A landscape with many peaks, sampled at points; each row gives a point and its height.
From any point a climber takes the steepest step (rise divided by distance) to one of its 2 nearest points. It stops when none of these is higher. Distance is the straight distance between rows; heights are no part of it.
Neke: [-16  26 -13   7  -4   6   4 -11  20  -9   0  -6  -5  -2 -10   0 -15   7
  -4   0  22  10   2   5  -4  -2   8   6  -8   4   2  12  -1  -3]  height 458
nukek: [ -3   0  -6  10  14  -1   6 -13  -1  16  11   6  -2  -6   3  -7  -3  -7
  -5 -22 -10  10  -3   6  -4  -7  11  -5   2   5   3 -10 -12  -2]  height 413
bib: [ -2  -5  -1  -5 -19  -8   9   9   0  10  -4  -6 -19  20   6  -2  -6 -11
   3   4  14   5  -2 -10  -9  13   7  -3   1   0  16   4  -5  -2]  height 569
neref: [  7 -15   1   2   0  13  -7 -15   6  -6 -10 -12  -4   8 -12  12   4  -1
 -18   8  -8 -11   7   1   5  -6  -1   9 -12   1  -5  -4 -11  -1]  height 620
tiv: [  4 -11  -1  -6   2  -3  -8   1  -5   6   1 -14 -10  19  -6  14  -5  -8
  -3  11  -1  -5 -10  -1  -3  33   6   7  16   3  14  -6  -2   6]  height 173
pivar: [  3  11   4   0  12 -15  -1   3  12  16  16  16  14  -7  -8  -1  -4  -2
  -8 -19  -4   2  -9 -11  11   6  17  -1   4   5   3 -11   3  11]  height 776
gep: [  4  -1  -1   3   7 -12   6  -3  -3   5  19  11  19  -6   7 -15   3   2
   2  -2 -14  -3 -10  -2   6 -13  -1  -9   3   3  -2 -18  -1   6]  height 645
bitaz: [  9   2   2   4   1  16 -14   2 -14 -14 -14   8   7  -6  -4  -3  -4  16
  -3   3   1  -9   3  -3  -4   1  -5 -12  -7  -6 -15  12   7  -2]  height 385
Ziv: [-3  6  0 18 -4  1  9  8 -6 -8 -5  2  4 -7 -9 -9  0  0 10 18  5 -6 -8  2
 -7 12  5  3 17 12 -7 -4  1 -2]  height 419
labi: [ 11 -20  14  -6  13  -4   2   2   1  13  -4   5   1   4  -3  13  11  -7
  -1   2 -11  -8  -4  -2  16   7  -2  -3  -9   4   8   0   0   9]  height 225
Lifol: [ -7  -2 -19  -1  -4   7   3 -23   4  12  14  -5   4  -7   5 -20  -5   4
  -2   9   5  15 -17  -5   1  -2   3   2  -6   9   7  -3  20  -6]  height 97
gotam: [ -2  -7   3   0 -16   0   7   5   5   9  -6  -3  -7  16 -10  -2   2   2
   3  30  11 -17  -4  -2   1  11  12   5   9   4   3  -3  12   7]  height 435
kula: [ -5  -2  -3   8 -15  -1   8   4  -1   4  -3  -6  -7   4  -8 -10  -1   2
  11  26  12  -8  -2   1  -7  11  10   5  14   9   1  -4  13  -2]  height 403
Tive: [ -6   4   1  12  -1 -20  -8  17  11   2  -3  -7  10  -6 -29   6  -4  -9
  -3  -4   7 -12   5 -12  10   5  16   6   2  19   2  -3 -11   1]  height 665
funi: [ -3  14  -4  16   3 -14  -2  15   6  -4  -1   1  14 -10 -22  -1  -6  -8
   0 -10   7  -4   5  -7   2  -3  13   1   2  17  -4  -3 -13  -1]  height 627
Tareg: [  2  -9   9  16   2  -7  -2 -10  -6  -5   8   2  12  -4 -15  -5  12   3
   0  15  -5 -15  -7  -3   2  -3   2   4   5  11 -10 -18  -7   7]  height 651
vilo: [ -7   0 -11  -1 -16 -11   9   4  10   1   0  -4   3 -16  11 -16   0   0
  13   7   9   0  -4  -1   5 -13  -9   1  -5  -1  -5  10  21  -1]  height 421
Ditu: [ -4   0 -12  10  11   7   4 -11   1  22   0  -5  -4 -10  -2  -4  -4 -13
 -13 -21  -9  20  -6   2   2   2  17   4   0   9   8  -2  -6  -5]  height 454
tas: [  9   5  -7   5   6  10  -2  -1   3   3  -1  -1   7   5  -8   0 -13  -3
 -10   4  -8  -1 -21  -2   6  23  11  -6  15   4   3  -9   1   3]  height 600
lobog: [  0   0 -10   6 -11 -13  -2   4  -4   3  21  -4  10  -8  10 -16  -1  -2
   3   4  -6  -3 -12 -11   4 -12   0  -8  11  -5  -1 -16   7  -2]  height 564
veris: [  0   0   2  13   2   0  12   0   5   4  -8   6   0  -2  -5  -2   7 -12
  -2  -5  -2   0  -3  -1   7  -9   8   1  -7   9   0   0 -18   3]  height 643
Rel: [  7   0   4   3  -3  11 -13   1 -29  -8 -12   6   3  -2   5  -7   0  11
   4   8  -1   2   1  -8 -10   4  -8 -10  -2  -5 -11   5   9   0]  height 342
davak: [  3   6  10 -15  11  13   1  17   2   2 -11  25  16   1   5  10  -7   1
   4 -12  -3   3   8   7  13 -13  -9  -6 -17  -4  -4  13  10   0]  height 199
dusag: [  2  -6  20   7   8  -2  -4  -4 -10  -4   1  20  -6   4 -17   3  15   6
  10   2   2 -11   2 -10 -11   8  12  -4 -12  12  -4   2 -13   8]  height 540
mena: [  4  13   2 -11 -18  -4  -4  11   3 -15   2  -7 -16   5  11   8  -1   0
   0   5  -3 -10   4   4   1   5  -9  -2  24 -20  -4   5  11   0]  height 343
vik: [ -4  -2 -13  -7 -11  -9  13   9  11  -2  -4 -10   0 -13  10  -7  -1  -4
   8   1   8  14  -3   6   3  -4  -8   6  -2   4   0  16  20  -7]  height 374
Setan: [ -4 -15  13   8  -6 -19   5  18 -10  -4   3  -5  -6  -8  -1  -6  20 -10
  19   9   3 -14   1  -8  -7   3  -2   8   6   4  -6  -8   0  -1]  height 366
bedu: [ 15  -6  -4  -3  13   0 -12  -4  -8   2   3  -3  10   9  -6   8 -11  -1
  -8  -2 -10  -4 -15  -6   7  18   6  -6   6   3   3  -6   4   6]  height 662
fad: [  6   3  -9 -13  -2  -3   2   8  -3   0  12  -5   4   2  17  -2  -3  -3
  -4  -4 -15   5  -2   7   1  -6 -13 -10  11 -10   3  -5   0  -1]  height 558
pir: [ -1   4 -14   8   4  21   3  -4  -2  20 -18  -3   0  -3   5  -7  -6 -14
 -17 -12 -11  22 -10  -2  10  -1   6   0 -11   3   5   6   0  -5]  height 536
dodir: [  8 -14   1   5   0   9   3  -1   0   5 -17  -9   1   4  -4   6   4 -11
 -10   0  -6   1   3  -1  10  -8   0   6 -14   6   0   4 -10  -3]  height 545
zivas: [  0  -3   3   1   6  -5   5 -21  -3  13   3  10   0  -1  -2  -6   1   0
  12   6   5   5 -12   1  -6  22   7   2   1  20   4   5  13   9]  height 138
bip: [-11   3 -15  15   4   1   5 -13   7  -3   8 -17   6 -10  11  -8  -1   9
   1   6  12  15  -9  11  -7 -17  -9   4 -12   1   2   2   9 -13]  height 273
Pali: [ -2  10  -4 -13  -9  -2   4 -10   2   4   4   5 -13   7  22  -8  -6  -2
   0 -14   5  17  11   4 -13 -12  -9  -5 -14  -4   5  12  -2   0]  height 484
ludes: [  4   3   9  -8   2   0 -13  -8   1 -17   7   6   0   5   1   5   1  23
  -2  -2   4 -10  19   4 -13  -1  -6   1  -5  -9  -5   5   2   2]  height 493
pedid: [ -6   3   1  15  12   9  -3 -30   6   1  -2   0   0  -5 -11  -3  -8   4
  -3  -9  12   4  -4   4  -8  -3   8   1 -16   9  -7  10  -3   1]  height 345
Seg: [  2  18   8  12   7   9   1 -16   7  -6   4  26   2   3   4  -1   0   6
  -4   2  -7  -9  -6   9   5   0   6  -8   8  -7 -14  -6  -6  12]  height 530
Gif: [  4   9 -13  -1   1  16  -1   2  13 -11  -4 -12  -2   1   3   7 -13   1
 -19  -3  -8  13   9  13   4 -13  -9   5   3 -11  -5   4  -4  -9]  height 741
basom: [  5   8  14  -7  11   9  -1  10   3  -4  -7  35  14   1   5   4   2   6
   4  -4  -7 -10  -2   6  13  -8  -2 -14  -9 -10 -12   5  -1   9]  height 243
Pekof: [  4 -11   7  -3   4 -12 -10   7 -19  -8   6  -6   0  -5  -7   4  10   7
  12   6   2   1   8  -4 -14  15  -4   8  13   1  -3  -8  10  -1]  height 799
fav: [-10  -6  -3  -3 -12  -8  10  -3   6  30   8  -3 -20   4   6  -9   4 -12
  -7  -7   9   7  -3 -16   5  14  10   1  -2  -8  24 -10  -6   6]  height 517
tupit: [ -1   8  -9  -8   5   3  13 -13  20   7   4  -6 -11  -2  -2   6  -2  -6
  -5  -1  -3  14 -12   8   3  16  10  10  10   9  10   5   5   1]  height 587
mobuf: [  3  13  -7 -21 -17   3  -6   1  14   2   1  -4   2   3  12   3 -12   6
 -15  -1   0   7   4  -1   9  -6  -6   1  -3 -12   0  13  19   4]  height 585
masis: [ -2  -3  -1  10   0  -5   6  -6 -13  20  10   6  -8   4  18 -14   5 -10
   2  -2 -10  -2 -12  -5   4   1   1 -14   0  -9  11 -15 -18  10]  height 351
goka: [  5  -1   6  -8  -7 -18  -6  17  -6  -1  11   2   2   8   4   4  -6  -3
   4  -3   3 -10  -6 -11  -1   8   1  -6   7  -7   6   3   5   7]  height 546
reta: [ -2  13  -7 -16   1  -5  11   0  20  14   9   4   1  -8  -1   4  -1  -4
 -10  -9  -2  12 -11  -1   9  16   9  11   6   5  11   4  14   8]  height 646
fel: [  9 -12   6  -5   6  -6 -11  10 -12 -13   2  -2  -2  -2 -13   9   3   5
   8   0   3  -2   8  -4 -10  15  -4   0   3   5  -2   6  12  -9]  height 827
kif: [  1   6   0  16  -2 -15  -2  20  -9  -3   7   7  10  -2 -14  -7 -14  -7
   6 -10  13  -6  -7 -15  -7   6  16  -6   2   8   1  -4  -9  -2]  height 588
fiki: [  2 -11  10 -19   4   1 -20   7 -22  -9   5   6   0  15   5  12   0   5
  -1 -12  -4 -10   9  -5  -8  -4  -6  -9  -5 -13   4   0  -7   1]  height 238
mib: [  1  11   2  -4 -10  -5   4   7   2 -18   5  -2 -12  -1   8   2   1   6
   4   1   3  -1  11   6 -12   3  -9   0  17 -10  -5   8   1  -3]  height 367
goke: [ -1  12   2   9  15  -4   2  20   2   0   0  10  19   0 -11  -1  -4  -5
  -1 -25  -1   7  10   0   5  -8   6  -2  -1  12  -3  -4 -13  -6]  height 581
Gol: [ -1 -11   0   6 -11 -13   6  21  -4  -7  -8 -13 -12  -6   1  -4  13 -18
  13  -1   2 -12   4  -7  -3  -3  -4   4   2  -5  -3  -2  -5 -10]  height 341
zizul: [  4   0  11  -4   8  10 -14   1  -6 -17  -3   9   7  -4  -4   5   5  27
  -3   4  -6 -12  10   4  -2  -3  -7  -5   0 -12 -13   0   4   3]  height 449
nof: [  5   1   8 -19   1 -10   9   6  -1   5   5   9 -15  10  15   8   9  -6
  10  -9   0   3  11  10  -8  10  -9  -5  -1  -3  14   8  -8   5]  height 434
Ranip: [ -1  -4 -10  -4 -22   0   2   7  15  -7  -8 -21 -20   0   2   4   2 -10
   1   6   6  -1  15   0   1  -7  -8   8   3  -8  -1   5   2 -12]  height 708
zimu: [  3 -14  -8  14  -4   0   2  17   2  -9  -5 -22  -1  -2  -6   8   2 -15
 -10   6 -12  -8  -7  -1  14  -3   2   6  15  -7  -1 -12 -11 -10]  height 269
laru: [ -9   2  -2  -3   2   3  16 -22  19   1   1  -7 -13   2  -5   7   2  -1
   3  10   7   9 -10  10   3  14   8  13   2  12   3  12  10   4]  height 541
kuf: [  0 -10   8 -13   7   8 -10   8 -20 -11   1   7   1  10   4   5   2   8
   6 -16  -7  -1  14  -2 -15  -3  -4 -10  -6  -7   1  -3 -17  -9]  height 248
pibob: [ -2  14   7   8   7  10   3 -17  16   3   0  21   2  -3   1   0  -3   5
  -4   1  -4  -7 -13   7  13  -4  11  -4   0  -3 -13   5   3  16]  height 448
tuta: [  9  -9  -7  13   1  11   2  19  -7 -14 -18 -16   0  -2  -8   6  -2 -12
  -6   2  -9  -5  -5   1   5   4   0  -2  12  -3  -6  -1 -10 -14]  height 230
dod: [  5   0  14  -4   3  -3  -6  -6 -22   7  -1   4  -6   5  -8   7   3   0
  13  18   6   4  -4  -1 -16  34   9   7   7  12   9  -7   4  12]  height 162
nuram: [ -4  -2  23   3  18   5  -6  -8 -10  -6  -4  22  -1  -2 -15   2  19  21
  14   5  -4   1   5  -1  -9   5   4  -2  -6  13  -6   2  -6   7]  height 500
mula: [ -5   2   6  -4  18  16  -3  -8   1   2  -5   7  11   2   5   3 -14   8
  -2 -22  -2   7  10   9  -7 -15  -8   2 -16  -2  -4   5  -5  -9]  height 288
zalov: [ -1  -6   8 -11  13  21  -3  -2  -5  -8  -4   8   6   5   8   4  -4   8
  -1 -17 -10   3  13   8 -11  -7  -9  -4  -9  -4  -1  -4 -18 -15]  height 266
gusus: [  2   1   1   1  -9   7  -9   8 -29  -6 -12  -6  -4   2   6  -4  -1  -2
   6  10  -1   1  -2  -6 -10  11  -7  -6  11  -7  -6   1   7  -3]  height 314
Gen: [  4   7  10   4  14   7  -2  -9 -13  -3   2  23   1   7   5  -2   5   4
   3  -7  -8  -5   3   4  -8   6   4 -12   1  -4  -6  -6 -13   6]  height 626
rog: [  0   9   4   8  13   4   6  -2  14   1  -5  20  19  -9  -9  -1  -1   0
   0   1  -1   0 -17   8  15  -7   5  -6  -5   8 -15   6   2  10]  height 363
dezi: [  7  -4  -1   2   1   4   5  -7  -8  24  -9   5 -16   4  14  -2   2  -8
   3  -3  -4   3  -8   2   2  18   2 -10  -4   1  13   7  -6   7]  height 769
bugam: [ -5   3 -11  13   9  -1  -8  -7  10 -12   0 -14  14 -21   0  -9  -3  12
   2   2  10  -3  -5  10  -2 -13 -10   0  -7   0  -5   4  16  -9]  height 328
Kigov: [ -3   3  -1 -11   2   5   2 -17  18   8  16   1  -4   3  12   2  -2   5
 -10   1 -11   0   4   9   6 -22 -10   8  -7 -14  -2  -5  -1   5]  height 542
Nafub: [  5   2 -10  -1 -10  -2 -14  -8   7  -9  15 -16  -1  -2   4  -3  -8   8
  -8   4  -2  -9   4  -3   4  -9  -9   0   9 -14  -5 -10  12  -7]  height 592
latuv: [  5 -24  13  -1  11  -8   5   0   4  12  -5  -9  -9  10  -3  17   7 -13
 -10  -1  -8  -7  -3  -5  19  14   3   4   0  -5  14  -6 -15  12]  height 201
bafu: [  4   9  -9 -14  -9   1   0  15  -8   3   2  -2   1   6  23  -3  -5  -6
 -12 -13 -13   7  -4   4   4 -13 -14 -17   5 -20   4  -4  -7   0]  height 610
legel: [-10   4   4  10  21  11   0 -24   3   4 -10   2   7  -2  -4   1  -7  11
  -1 -17  11   9  -1  11 -14 -11  -1   0 -24   2  -8  11   0  -6]  height 315
dopi: [  1  15   2  -6   7  -8   4   8  19  10   8   8   6  -1  -4   7  -2  -3
 -11 -19  -6   7  -1  -1  15   4  10   8   2   4   4   2   5  10]  height 707
nog: [-13  17   2  15  -2   2  -3 -26  11   4  -1  11  -5  -3 -14  -6  -7   1
   1  -3  16  -9   1  -2  -2  -8  17   0 -18   9  -8   8 -11  10]  height 383
sozit: [-12   8  -7  10   6  -6  -5   0  15 -14  -8 -11   5 -22  -7  -2  -2   5
   2   1  14  -7   5   9  -3 -11  -6   4  -7   2  -6   9   8  -8]  height 369
balig: [-21  26  -5   6  -7  -4  -3 -15  20  -4   0   4  -5  -4 -13  -1 -11   4
  -3   3  19  -5  10   1   0 -10  11   6 -16   8  -1   9 -10   6]  height 420
mezel: [ 10 -13   7  -6  19   4 -13  -8 -13 -10   4   0  -1   6 -17  14   0   8
   0  -4  -3   2   5   1 -11  21   3   0  -1  12   4   1  -1  -5]  height 786
pebe: [  3  -6  -8  18  -4  20   4   9  -7 -14 -26 -10  -2 -13  -3  -8   7  -6
   0  13  -9  -6  -5   5   6  -5  -6  -3   2  -1 -14   3  -3 -12]  height 166
bod: [  1  -6  10   1   6 -16  -5  -9  -7 -10  10  -2   9 -10  -4   2  14  15
   9   9   4   2  11   2 -14   6  -7  13  14   4  -3 -15   8   2]  height 766
kedin: [  5 -12  -2  -2  17   1  -9   3 -12  -7   0   0  18 -13  -3  -9  -4  13
  10 -13   7   5   6   1 -10  -6 -11  -7 -12   9  -1   5  14 -17]  height 444
vavu: [  4   7  -5  14  -4   8   3  -1   7  -7  -1   1   6  -2 -10  -1  -6   1
  -4  13  -4  -7 -10   1   6   2   6  -3  12   4  -6  -4  -2  -1]  height 498
kefa: [  0  -3   1  13  -3   5  -5   1 -16 -12   3  -7  -7  14  -6   2  -5  -7
  -4   5   2  -4  -5  -7 -16  12   8   0  11  -1   2  -7 -16  -4]  height 630
vesi: [ -4  -5   9 -15  14  19   7  11   6  -6 -14  16  17  -8   4   9   0  11
   8  -1  -5   2   1  18  10 -14 -17  -4 -14  -5 -10  12   6  -5]  height 164
gul: [ -3  -9  -5   9 -14  -4   6  18   2  -3  -5 -20 -12   0   1  -4   7 -18
   7  10  -2 -13  -6  -6   7  -2   0   4  14  -9  -1 -10  -1 -10]  height 311
gatig: [  0   7  12  -8  -2 -14   4  18  -3 -17   6   7 -11  -7   5   4  12   8
  17  -4   3  -4  15   4 -13   7  -9  -1  15  -8  -4   7   5  -2]  height 387
tov: [  3  -6   1  -7 -18  -6  -4   6  11   0  -6  -8  -7  10 -11   9  -3  -2
   0  12  10 -18   5  -8   4   7   9   4   2   1   0   4   8   3]  height 477
lapur: [  1  -3   5  -5 -13  -6  -3  -2 -21   1   5   1  -6  11  18  -4  10  -4
   1   7  -1  -5   2  -4  -7  -5  -9  -7   0  -8   3  -6  -5   8]  height 271
nuf: [  0   4   4   8   0  -7  -6  24  11   2 -11 -10   8   7 -22  16  -1  -6
 -12  -5   0 -10   4 -12  25  10  10   9   3   7   3   2  -7   5]  height 717
lati: [  7 -14  -8   8   4  -8  -9   1  -7  -3  -3  -6  14 -12 -14  -9  -7  -2
   6 -10  11   5   3  -8  -7  -2  -2  -3 -14  19  -4   5   7 -12]  height 407
kopi: [ -5   6  -5  -6   0   1   6   5  18   0  11  -4   7  -6   8   0  -5   5
 -10  -3 -11   3   9   9  10 -33 -13   9  -1 -14  -5  -9  -3  -2]  height 497
Nen: [  7 -10  13  -7   9   9   4   4 -14   3 -15  12  10  -7   3   5  21   6
   6  22 -14  -1  -4   6  10   3 -12   0   0   5  -5   0  11  11]  height 310
Kegob: [ -5  -2 -14  -9 -11   0   7 -15   9  25  17  -4 -14   1   7 -11   5  -9
  -6   1   3  11  -7 -11   1   4  11   4  -2   0  18 -12   2  -2]  height 485
vudub: [ -2  -7  16  16   7   0  -1 -18  -3  -1   3  13   1   1 -16  -4  16   0
   1   6  -2 -15  -5  -5  -2   2  11   0  -4  13 -10  -8 -15  11]  height 586
Punog: [  3   1  -5  -2 -17 -12   3  13  -7   6   4   0   6  -8  13 -19  -4  -2
  11   2   1  -1 -10 -10   1  -3  -6  -9   6  -2  -2   0  19  -2]  height 495
nogod: [  0   8  -3   9  -4   9   9  -9   5  -8  -4   1 -13   4   0   0   1  -5
  -4   0   2   5   5   5  -7  -6   4   2  -5   2  -1   6 -18  -4]  height 747
Pavir: [ -6  -1   6  -1 -23   2 -10   6 -30   2  -7  -5 -12   9  17  -5   5  -7
  10  15   6  -4  -3  -7 -13   0  -6  -3  11 -13   1  -6   3   4]  height 292
sodad: [  4   0 -10 -11  -1  -8   7  11  11  -1  13  -5  11 -10  12  -4  -1   2
  -5  -3 -13   6  -1   8   9 -18 -13   0  10  -9  -1  -7   8  -2]  height 504
fuvov: [  3  -8   2  11   2 -12  -6  -9 -14  -6  15  -6  15 -13  -6  -8   9   6
   6  13  -4  -6  -1  -3   0  -2  -4   7  16   1  -7 -25   9   4]  height 716
bube: [  4   4   6   2  -1 -12  -8  23 -12  -4   9  10   7   5  -6   2 -15  -4
   6  -9  12  -7  -6 -16  -7  11  11  -8   3  -4   4   4  -2   4]  height 567
kigak: [ -3  -1   3   5  -9  -4  -5  23   7   1 -13 -12  -2  14 -10  13  -7  -8
 -12   0   6 -13   1 -17  22   6   9   8   6 -14   9   0  -9   7]  height 778
lav: [  8   0  -8   3   5  17   5  -6  -3  16 -21   0 -10   3   9  -1  -4 -11
  -6  -4  -7  12 -12   2   5  12   4  -6  -7   3   6  10  -2  -1]  height 648
let: [-12  -1 -12  -9  -9  -6   9   0  24   1  -1 -21   1  -8  -1   8   0   2
  -3   5  12  13   1   7  10  -6  -4  18 -10   5   0  13  19  -4]  height 332
kotug: [  1  17  -6   6  -8   8  -3 -17 -10   0   8   3   4  -2  10 -10  -6   9
   4  23   0   8  -5   2  -3   4  -4  -2  16  -5   1 -13   8   5]  height 33
lef: [ 14 -17   1  -9  19   9 -14  -9  -8  -3  -1  -7  10   5 -10  10  -3   6
  -8  -1 -11   1   1   4   0  14  -5  -2  -1   8   0  -3   5  -7]  height 732
gup: [ -6  17  -5 -13   4   1   7  -6   8   3   3   5  -2   2  16  -2 -11   4
   0 -18   6  21   6   9  -8  -9  -8  -1 -13  -6  -1  17   7   2]  height 507
Gagi: [  1   0   1 -17  -8  -3   5  -9   4  12  -1   4 -20  12  20   4   3  -8
  -1 -10   1   8  14   4  -6  -7  -7   0 -14  -5   8  13  -4   4]  height 463
muz: [ -3 -15  14   0   1 -18   9  21  -7  -7   9   6  -1  -6  -6   3  20   0
  18  -1   0  -9   9  -1  -8  -3   1   2   3   7   0  -6 -12  -2]  height 386
Mivit: [ -6  -7  -4   1   5  -2   4 -31   3  14   7   0   2  -5   1  -9  -1   3
   6   3   6  10 -14  -1  -1   5   4   1 -12  16   1   5  18   6]  height 122
papiv: [ -1   1   4  15   4   4  -8   6 -26 -14   2   6  -2  11  -3  -2   0  -6
   1  -4   1  -2  -5  -9 -21   8   9  -7   8  -3  -3  -7 -22   1]  height 653
kiza: [-16  12 -11   1 -15   4  13   8  14  -2 -20   0  -4 -11  -9  -6  -7  -1
   8  15  17  -6  -2   3   8  -4   8   1  -5   5  -4  19   8   1]  height 479
zitoz: [ -4   9  -3  -1 -17  -4 -16  20  -2   1  -6 -11   0  13   0   4 -10  -8
 -12 -10   5  -9   2 -19  15  -6   6  -1   5 -18   5   3  -1   4]  height 718
bakip: [ -2  15  -6 -16  -3  -8   1   3  16  -3   6  -3   6  -4  10   3 -13  11
  -4 -13   9  13  10   6  -1 -11 -11   6  -7  -8  -1  16  17   2]  height 534
biz: [  3  -4  -6   0 -10  -5   4   5  -5  -2   2  -8  -9  10   1   0  -6  -8
   1   2   6   5  -2  -6 -13  13   5   0   6   8   8   1  -6  -9]  height 597
Nuno: [ -8  -1  -8  -4  11   3  11  -5   7  -6   4 -10   7  -7  16  -1  -3   7
   1  -2   1  15   2  21  -9 -14 -19   5  -3  -4   3   4   5 -11]  height 235
zev: [ -7   9 -15  -6 -23   7   9  10  14   5 -24  -8 -14   3  -5  -6  -6  -3
   4  12  16  -2   5  -1   4  -4   6   2  -2  -1   2  18  13  -5]  height 552
gomi: [ -6   0  -6   2  -9   4   5 -26   4  19  14   0 -21   3  14  -8   6  -6
   0   8  -4   3  -5  -1   1   0   6   3  -1  -2   9  -6  -4   1]  height 443
riza: [ -1   0  -2 -16 -12 -10   4   3   5  23   1  -4 -21  15   7   1  -2 -12
  -3  -8   9  10  -1  -9  -3  21   7  -1  -2  -4  24   4  -1   4]  height 544
pesa: [  2  -2  14 -10   4 -10   9  15  -5  -9  10  17  -5   2   1   8  13   3
  13  -6  -1  -4  12   4 -10   4  -3  -6   3   1   5   2 -11   1]  height 409
rana: [ -3  -8   1  -8   4   8  11   6   3  -6 -11   1   6  -5  11   2   3   6
   2  -3  -4   4   9  15   1 -23 -18   3 -12  -6  -6   9  -1  -9]  height 202
Sil: [  6   3  17   3  16   2   2  13   8   5  -7  30  21  -5 -14   6   6  -2
   5  -4  -5 -11  -8   2  20  -6   4 -11  -7   4  -9   5  -1  11]  height 298
vipuv: [-15  14  -9   8  -3  -1   5   6  13  -7 -18  -2   6 -17  -8  -1  -5   0
   1   5  13   0   2   6   8 -11  -1   2 -14   8  -9  17   1   0]  height 417
Sufe: [  0   6   3   0  15   0   4  14   6  -8   1  16  23 -10  -4  -1  -8   5
   6 -19  -1   5   5  10   3 -12  -2  -4   2   3  -7  -3  -6  -9]  height 535
neru: [  8  -3  -1  -3   1  -1 -15 -19   0 -10  14  -7   8   5   3   1  -4  15
 -11   4  -5  -6   7   2  -6  -1  -8   0   1  -6  -1  -7   9   1]  height 537
Dizeg: [  3  -4 -15   4  -9  -9 -11   7  -4   7  -2 -13  11  -1  -7  -9  -9  -6
  -4 -13   6   6   8 -17   1  -8   4   3 -14  13   0   1   6  -9]  height 377
mefiv: [ -1   5  -6  12   4  -9   8  -2  -8  19  11   9  -3  -3  11 -18  -1 -11
  -3 -21  -5  10  -9  -8  -3  -5   9 -12  -3  -3  11 -13 -16   1]  height 380
zufu: [ -5   5  -7  -2 -11  -7   3   9  12 -10  -1 -16 -12  -3   3   4   2  -7
  -2  -8   4   4  23   6  -3 -18  -9   8  -2  -7  -1   6 -11 -11]  height 763
zur: [ -1  -8  -7   9  -8  -1   4 -17  -5  13  18  -4  -9   7  13 -11   8  -9
  -2  10  -8   1  -6  -8   5 -12   2  -2  -2  -2   6 -18 -13  -3]  height 399
zef: [  3 -13   4  -1  11  17  -7 -29   7   1  -8  -9 -11   9  -3  10  -1   1
 -17  -1 -10  -2  10   9  -4  -7  -6  11 -13  -2  -4   1  -7  -3]  height 695
Kav: [  1   1  14   0  -4  -4   3 -12 -14   3  -2  10  -2  -2  -5   0   9   5
  14  20   6   5   0  -2 -13  20   6   8   4  14   1  -4   4  10]  height 153
Lora: [  2   6  -9   5  -3  10   0  -4   6  -8   3 -10 -10   6   2   3  -6  -5
 -13  -6  -3   8  15   6  -4 -17  -4   6  -4  -5  -1  -3 -19 -10]  height 823
kot: [  1  10  -7  -6 -19  -2 -10  20  -9  -2  -1 -10  -6   8  15  -2  -9  -9
 -11 -14  -1   2  -1 -10   7 -17  -6 -12   7 -23   4   1  -2  -2]  height 664
sisef: [-16  11  -7   7  -4   9  17 -17  19  -6  -6  -7 -14   3 -13   5  -3   2
   5  11  19   7  -5  10  -3   6  11   9  -4  11   2  12  -1  -2]  height 501
Zato: [ -1   3 -15   2  -9   7  -3 -15  -1   2   6  -6   8  -3   7 -17  -8  11
   1  14   4   8  -8  -3   0  -1  -4  -3   3   2   4  -1  22  -4]  height 68
lukig: [ -1  -6   6  -2   5  10  -2 -32  11  11   6   2 -15   8   7   9   4   2
  -9   4 -13  -9   5  11   6  -9  -1   8  -4  -6  -4  -2  -5   9]  height 611
Tir: [  3  -9   8  -7   2  -6 -10   1 -23   7   3  -7  -9  16  -1  11   1  -7
   8  13   6   0  -6  -4 -15  33   4   6   9   6  13  -7  -1  10]  height 167
Kozo: [ 12  -4  -1  -9  -7 -11 -11  11   1  -7   3  -6   2   1  -7  10  -8   0
  -1  -3   3 -11   4  -9   4   5  -1  -1   4  -5  -4   5  13  -1]  height 516
kes: [  0 -19   2  -3  -1  -4   3   4   7  12  -5 -16 -12  15  -4  11   0 -13
 -10   7  -1   0  -8 -10  12  22   5   7   6  -3  19  -6 -10   5]  height 186
Lif: [  7   9 -14 -10 -10   7 -12   2  10  -5   5 -17   0  -2   4   2 -15   5
 -18  -5  -6   6   5   0   8 -12  -9   1   4 -16  -3   1  12  -7]  height 657
rul: [ 10 -19  11 -13  13   5   4   2  -2   8  -8   7   9   0   3  10  17  -1
   2  12 -16  -9  -6   9  16   5 -11   0  -6   7   3   1   8   9]  height 258
lom: [  4  -3   2  -6  17   8   1  14  -7  -9   2  14  22 -10   1  -4  -4   7
  12 -15  -3   8   5  10  -4  -5  -9  -9  -1   5  -2   1   2 -16]  height 490
vin: [  6 -11   8 -10  -4   4 -12   1 -21  -7  -1  -2   0  11  11   7  11   5
  -4   7 -11 -14   4  -3   1  -4 -11  -6   1 -15  -4  -4  -1   8]  height 246
Teko: [ -4   2   8  13   9   6  -4  -3 -21 -17   3  11   1   5  -6  -3  11   8
   1  -2  -8  -2   5  -2 -15  -2   6  -5   7  -2  -9 -15 -24   0]  height 693
gosak: [ -3 -13  21  -5  12   4  -4 -12  -9  -4  -2   9   8  -2  -7   4  24  21
   8  12  -9  -1   8   3  -2  -4  -3   7  -1   5  -5 -13  -6   8]  height 445
Kos: [ -3 -11  17  -8   9   5   2   2  -8  -9  -9   7   9 -12   2   4  23  20
  10  15 -14  -2   9   9   6  -7 -12   8   6  -3  -7  -8   1   5]  height 384
domo: [ -1  -5 -15 -12 -24   4   6  10  15   6 -13 -21 -20   6   1   2   1 -10
  -1  10   8   5   6  -1   4   2  -1   6   9  -5   6   7  15 -14]  height 642
Res: [  6   3   1   3  12 -15   4   1   3  10  17  14  16  -6  -3  -9  -1  -4
   2 -11  -9   1 -15  -4   5   1   9  -7   6   9   2 -14  -1   7]  height 715

Call two points neighbours if one is among the 2 nearest of the other. Go from one point of each pair to the other, from neighbour to neighbour, staying as high as possible. Name the lowest point that can't be avoided.
pesa and fel: kula
Lora and zef: dodir
zef and kigak: kopi
Teko and dezi: masis

Two climbers start at each pair of points below. Name the first point that both come to, or write never.
kedin and Kozo: funi
sodad and vilo: never
gomi and Lifol: never
Nen and basom: never
mefiv and masis: never
